Each row is a point on a landscape with many peaks, with its height.
A climber steps from a point to the highest of its 2 nearest points, and stops where none of them is higher. Distance is the straight distance between rows; heights are no part of it.
tev height 5.9: [109 145 119 166 133 111 154 122 161 118 106 144 137 156 124 161  85 146
  68 123 180 151 110 116 173]
rovo height 63.4: [166 107 139 115 166 114 140 158 141 140 113 165 129  91 154 151 125  89
 204 122  47 100 152 156 134]
gazav height 49.5: [ 87 128 129 136 112 113 160 147 121  91 142 112 136 147 125 123 132 180
 130 109 159 106 128 166 159]
duvo height 77.5: [133 127 105 122 145 139 145 132 133 156  93 180 164 161 141 118 150 143
 129  90 128 121 159 159 106]
dosi height 43.0: [150 158  69 143 114 169  84 110 135 112 102 144 160 117 115 123 149 144
 100 110 180 148 121 139 143]
lev height 73.3: [ 87 121 168 134 109 148 104 128 108 157 178  62  65 142 138 113 133 131
 125 219 139 163 109  92  88]
rerik height 46.5: [121  84 173 117 159  99 165 159 144 149 104 172 156 112 152 124 135 137
 168  95  90  47 209 136 117]
lik height 22.5: [119  97 140 135 109  81 134 105 135 142 146 150 157 139 120 120 151 198
  64 127 162  58 166 151 184]
Regu height 49.4: [111 173 115 125 116 115 121  74 128 165 159 105  99 125 106 114 125 130
  77 140 128 171  50  66 133]
peze height 33.7: [151 161 145 100  98 118 133 137 130 202 111 148 106  63 155 135 171 122
 110 138 105 167  80 118 142]
zafi height 69.9: [139  94 172 147 132 155 124 167 117  47 167  80  97 158 118 134  70 104
 178 186 105 125 135 122 127]
ridi height 29.1: [142 117 121 167 107 125 124 132 127 103 146 126 138 154 133 148 116 180
  67 183 180 132 124 141 173]
Melo height 53.9: [170  86  99 118 165 147 110 122  96 102 131 152 149 165 102 129  92 109
 171 103  92 112 131 172  99]
nar height 70.7: [ 69 117 159 185 131 145 165 162 131  51 161  61  89 156 130 131  98 121
 152 149 131 119 143 119 145]
sof height 84.4: [127  96 189 123 125 129 104 122 122 117 206  56  75 144 107 130  82  94
 175 210  95 143 115  67  82]
bozit height 10.6: [162 160  88 168  99 132 107 107 119 103 101 140 138  97  89 138 111 111
  37 114 184 151 102 123 166]
Lumeb height 84.7: [160  91 125  91 142 110 143 153 113  95 156 129  82  83 137 119 117  79
 204  94  59  73 128 161 120]
pala height 48.8: [110 108 132 131 135 158  80 121  94 117 168  82 114 163 130 105 137 127
 161 180 136 160 118 123  68]
Tato height 73.0: [148 113 154 107 147 104 154 178 136 120 127 135  74  74 153 149 139  66
 201 100  37  91 153 144 127]
purot height 54.7: [146 142 144 116 176 129 130 143 150 137  94 147 128 102 125 170 131  98
 173 114  68 135 120 124 133]
luba height 71.8: [101 111 128 104 153 113 112 130 131  95 137 114 115 145 122 152  95 105
 186 108 114 116 121 150 130]
tul height 51.3: [102 149  97 139 111 105 124 108 100 139 149 118  96 139 123 146 154 129
 101 127 136 154  70 146 146]
muz height 44.4: [158 129 132  94 128 131 143 160 129 189  95 136 108 105 198 114 172 107
 191 130  73 135 143 175 111]
Bon height 25.3: [194 151 125 118  93 134 149 153 137 176  82 184 162  66 164 139 148 138
  62 112 150 135 160 135 154]
Tuki height 72.5: [ 59 137 159 158 145 123 164 142 144  85 148  72  92 152 136 144 121 138
 137 126 128 143 107 126 156]
Luzok height 67.1: [ 82 139 138 114 146 116 150 135 122 106 138 105  81  92 145 122 154 108
 183  91  91 103 102 144 121]
Lalil height 34.0: [143 153 151 125 121 116 163 187 149 174  89 164 128  91 184 154 150 138
 109 146 118 145 140 119 167]
zabu height 49.8: [145 135 122  86 142 128 128 134 112 177 106 144 132 112 159 118 142 111
 167 115 105 126 112 154 101]
mege height 56.5: [ 98 151 116 131 137 129  98 104 122 136 130 111 111 145 105 138 128 121
 137 126 119 164  87 116 111]
Pesa height 16.0: [176 142  95 167  79 174  92 135 100  96 120 110 162 140 117 115 114 137
  55 158 184 171 123 123 124]
gidoz height 29.9: [121 138 144 138 111  86 168 154 141 168 103 154 129  89 166 157 151 159
  89 120 113 108 143 159 177]
pura height 21.6: [151 151 114 163  79 164  87 139 102 127 159  89 101 122 105 131 113 133
  65 209 163 184  96 110 136]
gapi height 45.7: [126 192  96 136 126 138 127  96 133 118 117 119 113 140 104 132 100 126
  75 124 155 180  64  88 150]
pivib height 54.4: [110 104 124 108 147 146 100 108  99 124 150 115 127 167 136  99 148 125
 154 129 120 139 110 173  99]
feg height 63.5: [152 107 103  97 148 127  97 120 106  98 145 121 112 146  92 148  79  90
 182 121  93 120 100 129 103]
lok height 23.7: [166 156  98 120 121 160 120 116 140 147  43 170 199 121 134  91 149 113
 113  87 141 126 195 145 112]
gute height 8.1: [136 151 112 170 119 125 114 102 147 107  97 161 161 123 120 144 115 141
  44 111 201 137 134  97 157]
seda height 60.7: [ 74 131 140 113 113 137 136 101 107 115 166  77 109 141 141  90 156 142
 156 122 118 124 115 167 118]
lufa height 27.7: [155  98 108 126  98 101 148 105 115 141 133 176 142 131 128 147 127 172
  55 109 167  83 147 182 172]
buz height 28.7: [185 129  91 118 138 161 121  98 121 135  68 171 188 128 129  95 139  92
 151  89 109 150 140 160  92]
Pog height 20.2: [167 151 111  99  99 134 145 123 115 181 113 175 141  78 154 135 138 144
  84  91 146 132 101 167 152]
Vil height 16.7: [126  94 125 150 123 127 125  98 110 131 108 157 186 182 126  98 131 176
  74 144 191 112 166 149 123]
zor height 77.8: [127 105 142 115 134 109  98 108  96  95 195  61  77 149  94 121  93 109
 198 149  98 134 109  84  81]
nor height 46.8: [117 152 124 126 141 109 149 144 147 141  85 134 153 128 127 160 112 140
 123 103 122 143 103 130 150]
vib height 34.1: [149 123 100 133 112 111 117 116 119 134 123 156 158 137 127 163 128 163
  62 128 147 126 112 144 177]
Mibi height 13.2: [136 170 105 175  99 177  84 116 119  82 111 108 138 112  97 118 116 108
  49 143 180 181 108  93 151]
fofig height 54.9: [131 143 125 185 132 171 109 142 138  99 136 105 131 157 106 142 107 145
 112 188 170 173 124 108 115]
fav height 40.6: [147 158  98 135 115 107 137 136 153 159  99 139 140  97 118 173 121 140
  73 101 142 161  95 129 175]
Nos height 77.2: [ 91 120 155 164 129 135 137 154 150  65 190  58  62 160 114 124  76  87
 178 161 102 152 122 104 122]
Rusi height 52.6: [ 93 144 160 123 141 100 129  51 150 157 171  86  98 136 106 119 117 115
 114 150 134 161  67  39 117]
godi height 18.8: [ 92  99 128 142 122 114 161 107 125 124 144 125 134 152 153  88 170 196
  97 110 170  59 186 175 150]
maku height 55.4: [143 129 137  76 148 122 126 108 110 166 120 139 111  98 132 131 158  94
 188 111  51 126 108 127  79]
pafar height 38.1: [170 130  84  79 162 172  74  90 119 122 100 134 139 125 108  97 130  75
 160  94  96 146 115 112  73]
Rega height 55.6: [ 98 143 165 151 137 129 106  87 131 123 163  59 100 143 114 128 116 123
 115 181 156 178  66  74 132]
tep height 62.9: [ 90  93 153 129 140 148 114 147 125  80 148 100 119 171 139 142 102 135
 155 147 155 130 132 149 126]
Reni height 19.8: [179 150 116 123 114 152 139 139 150 160  41 208 189  80 135  93 168 131
  82 103 150 102 202 107 118]
kida height 49.9: [ 93  93 130 142 149 123 149 153 122  66 159 124 132 176 130 130 105 124
 180 109 102  79 187 157 117]
vodiv height 30.1: [119 174 155 116 118  94 151 142 144 165 116 124  97  78 152 133 149 114
 136 119  94 159  94 130 171]
Gamek height 30.0: [179 122 148 124  87 109 156 177 164 184  98 185 155  93 178 139 167 158
 100 153 140 125 171 128 155]
kagi height 38.4: [145 138 152 107 127 123 172 176 138 168  86 170 167 100 171 143 144 115
 142 117  98 105 159 125 124]
topo height 55.8: [103 103 143 128 156 124 138 143 139  94 119 128 159 176 126 133 122 169
 153 130 161 113 135 152 134]
tuk height 51.7: [141 107 102 132 126 113 119 104 150 167 125 184 182 128 117 104 148 188
  60 107 189  84 172  98 143]
faraz height 78.3: [130 111 187 127 119 154  94 150 118 158 177  61  95 134 130 116 125 104
 160 225 120 158 130  77  60]
kazun height 52.5: [134  81 151 102 151  88 170 172 137 101 106 131 127 114 152 127 124 106
 182  75  85  44 189 157 125]
radu height 42.0: [147 125  90 100 160 161  65  77 116 123 147 108 135 154 104 107 122 102
 162 141 112 144 110  89  63]
sos height 66.3: [ 55 134 144 109 131 121 127 119 127  97 180  84  98 132 103 103 133 115
 187 118 127 136  87 119 102]
Bulus height 21.2: [179  89  85 152  99 126 137  83 109 152 114 174 165 151 119 103 138 170
  41 133 192  84 163 164 136]
kinud height 2.1: [ 85 115 158 150 149  95 143 131 152 115 134 137 148 170  89 138 102 183
 106 137 161  92 179  80 140]
gez height 25.7: [156 128 121 138 115  76 167 144 144 179 109 169 146  98 133 170 141 154
  47 119 142  96 154 130 186]
rut height 52.2: [ 80 165 126 114 147 113 139 126 143 136 112 106 111 141 123 148 102 111
 143 119 119 167  66 116 157]
davu height 42.2: [151 104 189 129 137 116 169 194 137 150  99 182 139 109 179 139 138 118
 162 135  91  79 212 125 107]
saf height 41.6: [126 189  90 126 118 149 121 110 129 133 107 154 152 107 104 125 134 116
 111  93 125 178  85 101 138]
bop height 37.8: [140 187 123 105 115 124 113 109 149 176 122 148 131  72 124 142 147 110
 102 106 117 181  71  94 138]
sala height 66.4: [115 107 128 112 144 116 155 141 159 170 111 184 166 133 130 121 146 166
 123  99 140  94 189 123 131]
gug height 57.9: [145 109 138 106 121  98 149 106 157 203 103 197 184  93 136 101 168 179
  80 116 167  80 184 126 138]
nub height 73.4: [104 127 124  82 126 125 144 141 128  98 140  84  77  81 138 102 149  71
 202  74  59  84 130 143 105]
rebi height 49.1: [137 140  95 154 133 164 103 122 122  98 121 136 165 165 106 130 130 158
 133 141 151 151 131 137 109]
difug height 62.8: [124  68 132 134 139 131 115 156 108  55 191  69  95 143 124 122  63 110
 192 145 108 100 156 151 115]
tulap height 45.3: [129 127 126 133 137 166  61  89 114 133 150  89 121 147 102 117 137 115
 133 189 137 167 115  58  71]
soziz height 55.9: [128  77 100 115 142 136 128 139  98  62 167  95 104 153 144 109  93 101
 190 102  89  69 166 168 110]
pufo height 33.3: [157 146  83 121 126 177  84  88 110 119  74 139 167 126 119  89 149  77
 129  88 150 151 120 134  89]
mopu height 66.0: [100 128 150  86 156  97 109  79 127 147 171 106 107 138  89 121 128 101
 176 114  92 122  93  69  77]
vis height 43.7: [163 163 120 105 134 149 136 167 120 164  64 177 166  85 156 121 135  99
 150 115 101 146 145 151 102]
Barap height 15.7: [ 83 118 152 126 116  94 168 128 138 140  99 137 134 131 148 101 167 161
 122  99 131  42 201 146 153]
rupo height 3.8: [ 88 122 157 181 136 100 146 135 159 105 133 125 114 164  94 163  96 158
  99 142 170 134 140 121 172]
dod height 71.9: [ 90 110 153 103 139  99 127  96 128  94 188  70  72 130  87 120  99  77
 188 110  91 122 100  92 114]
Poz height 19.0: [138 142 101 135  88 171  93 121  96 113 155 111 131 153 132 103 123 141
  76 170 163 181  89 127 120]
Tuzud height 45.5: [ 94 146 112 121 100 106 149 139 122 133 130 135 108 121 142 127 163 148
 130 101 130 123 106 174 153]
duk height 25.0: [186 115 104 180  75 147 100 143 123 119 171 108 112 139 114 164  95 145
  44 196 174 147 114 132 163]
noneb height 60.2: [113 127 172 177 123 156 124 133 131 101 150  81 105 153 117 137 106 124
 144 198 123 182 100 111 124]
dema height 65.7: [ 84 139 140 170 112 142 150 138 115  96 159  87  92 158 122 134 118 149
 111 184 136 155  87 134 148]
letol height 63.3: [160  94 124 103 173 131 137 137 130 127 108 180 156 148 124 138 128 125
 174  83  89  97 166 165  93]
dola height 61.3: [105 156 126  82 147 122 105  96 114 165 133 112 119 106 120 142 137 104
 161 107  93 144  84  90 104]
keli height 60.4: [102 119 143 122 145 110 166 168 137 119 105 132 112 108 156 133 143 123
 178  83  98 102 146 155 137]
tozil height 45.6: [158 137  79 139 118 138 112 118 151 140  99 192 177 102 115 119 160 157
  78  98 178 111 161 127 141]

Where does a climber stop that starts at each point below?
davu -> Lumeb
gapi -> Tuki
tulap -> sof
vis -> sof

Call two points neighbours if one is among the 2 nearest of the other. Go from one point of each pair to the other, from neighbour to neighbour, staying as high as possible. Name the lowest point that can't be avoided.
Tuki / duvo -> kida
sof / duvo -> Tuzud
luba / duvo -> Melo
Tuki / Nos -> nar
